Points on a hilly landscape, in no order, each with its height.
A climber steps from a point to the highest of its 3 nearest points, and stops where none of them is higher. Distance is the straight distance between rows; heights are no part of it.
k_247 h=488: [ 86 110 110  24 118  65 105 132  99  84 121  91  51  79  83 102]
k_91 h=536: [128  45 143 107  83  63 104 104  83  62 160  50  58  75  53  86]
k_433 h=437: [105  53 127 160 106 123 116  80  96  87 110  96 122 140  95 114]
k_485 h=345: [ 76 126  98  14 121  49  91 142 105 106 117 103  46  93  74  94]
k_621 h=279: [ 71 146  65  19 105  62  65 135 118 133 106 137  58  87  97 100]
k_791 h=574: [103  99 109  57 101  90 104 102  96  81 118  86  74  69  82 101]
k_963 h=832: [103 107  93  61  83 101 106 104  97 108 109  94  90  73  97  92]
k_352 h=827: [ 92 115  93 138  91 145  95  93 108 115  57 129 139 126 140  99]
k_790 h=429: [ 98  78 122 153 109 128 112  79  94  90  95 108 125 127 107 111]
k_36 h=673: [102 122  79  90 119  90 113 115 104 123  81  94 103  86 114  93]
k_164 h=666: [109  97 107  75  83 103 110 101  91  87 118  89  88  68  82  93]
k_434 h=161: [102  90 114 148  90 150 100  75 102  92  71 125 137 138 129 113]
k_222 h=607: [103  69 120 151 101 123 115  92  89  88 107  94 111 123  92 101]
k_11 h=348: [107  46 127 163 104 126 109  71 110  80 118 100 126 147  98 114]
k_805 h=761: [106 119  89 104 116  96 107 114 102 119  79 100 113  86 114  98]
k_725 h=390: [ 94 140  58  70 131  77  82 116 119 145  75 119  85  88 117 108]
k_522 h=557: [ 92 135  67  82 121  79  92 106 118 133  75 111 106  88 123 106]
k_181 h=646: [110  83 113  99  76  92 109  92  88  66 127  79  87  78  73  98]
k_223 h=199: [118  43 119 168  91 143 105  46 126  74 105 113 139 148 126 120]
k_92 h=448: [ 99  82 120  39 109  72 106 131  93  85 130  73  40  69  71  95]
k_99 h=296: [ 66 145  88   9 111  54  75 141 112 119 116 126  55  94  76  96]
k_826 h=621: [ 98 113  92  41  94  89 106 109 107  99 107  94  78  66  92 100]
k_890 h=217: [105  70 118 160  98 146 105  56 105  82  87 118 133 144 120 121]
k_451 h=261: [103  55 126 163 101 134 109  59 105  78 101 109 133 148 118 117]
k_85 h=254: [ 90 128  88 123  92 127  99  93  97 113  51 123 137 113 131  97]
k_653 h=821: [101 107 102 120 105 105 117 105  84 110  87  95 114  96 102 100]
k_355 h=613: [113  69 112 131  82 123 111 103  82  94 122  82 108 107  84  94]
k_860 h=563: [110  92 106  95  81 113 108 104  83  94 111  85  97  78  88  93]
k_430 h=618: [105  96 106 129 102 116 111 103  87 107  97  93 110 100  98  98]
k_17 h=361: [119  59 128 128  82  83 103  80  78  55 154  73  96  98  56  96]
k_590 h=318: [113  51 125 136  65 103  98  88  91  61 147  74 112 121  68  87]
k_168 h=47: [ 95 138  75 110 113  92  90  90 106 117  58 113 129  93 128 106]
k_948 h=126: [ 92 159  51  98 110  88  73  93 120 136  49 126 120  97 132 101]
k_27 h=494: [ 91 115 105 130  96 132 105  83 103 106  61 122 135 121 127 107]
k_779 h=104: [ 95 160  48 105 103  99  70  89 116 140  41 131 124  99 134  96]
k_513 h=195: [ 87 161  51  85 128  75  68  98 124 139  55 131 100  88 130 109]
k_947 h=559: [115  69 125 111  82  80 105  86  77  57 143  74  90  88  64 102]
k_234 h=270: [ 95 122  98 121 106 111 114  97  98 109  65 106 133 113 121 107]
k_461 h=802: [ 93  95 109  41 107  68 107 112  94  83 116  83  61  72  83  96]
k_777 h=290: [ 90 101 111 140 105 121 115  84  88  96  82 109 125 122 112 107]
k_421 h=645: [111  68 129  96 101  71 110 102  77  59 141  62  68  73  61 101]
k_847 h=693: [107  85 117  79  93  81 105  96  82  69 127  77  77  71  72 102]
k_116 h=445: [117  71 122 125  68 104 106  89  79  67 134  77 106  96  68  94]
k_306 h=658: [109 113  96  87  96 104 108 116  98 115 101  87 104  77 102  90]
k_657 h=235: [ 91 141  61  59 124  72  80 123 124 151  84 116  75  85 115 103]
k_668 h=385: [ 88 133  75  28 101  79  80 125 115 122 101 118  66  83 100  96]
k_901 h=328: [114  46 125 160  99 126 109  87 101  81 125  86 111 143  91 101]
k_976 h=40: [ 89 145  65 122 102 127  79  96 120 138  42 125 129 120 146  88]
k_326 h=298: [ 71 134  86  10 112  56  85 130 112 106 114 117  57  85  84  99]
k_912 h=99: [ 90 132  80 115 100 113  90  92 102 113  61 117 131 107 136 101]
k_390 h=610: [107 116  81  73 104  96 105 121 104 123  92 100  94  79 111  91]
k_873 h=510: [ 97 123  76  47 106  91  89 125 115 127 101 102  80  80 106  91]
k_750 h=87: [ 89 134  71 122  92 130  88  94 104 127  45 124 139 115 139  88]
k_908 h=267: [115  30 127 161  96 123 114  86 104  85 130  86 120 150  92  98]
k_432 h=551: [118  65 128  73  99  71 103 116  81  72 149  60  39  68  60  93]
k_384 h=787: [108  57 125 147  87 119 116  97  86  92 124  89 111 123  86  97]

Where does a climber stop that starts at each point below?
k_116: k_847
k_890: k_384
k_779: k_653
k_948: k_653
k_85: k_352
k_234: k_352
k_326: k_963
k_777: k_352
k_621: k_963
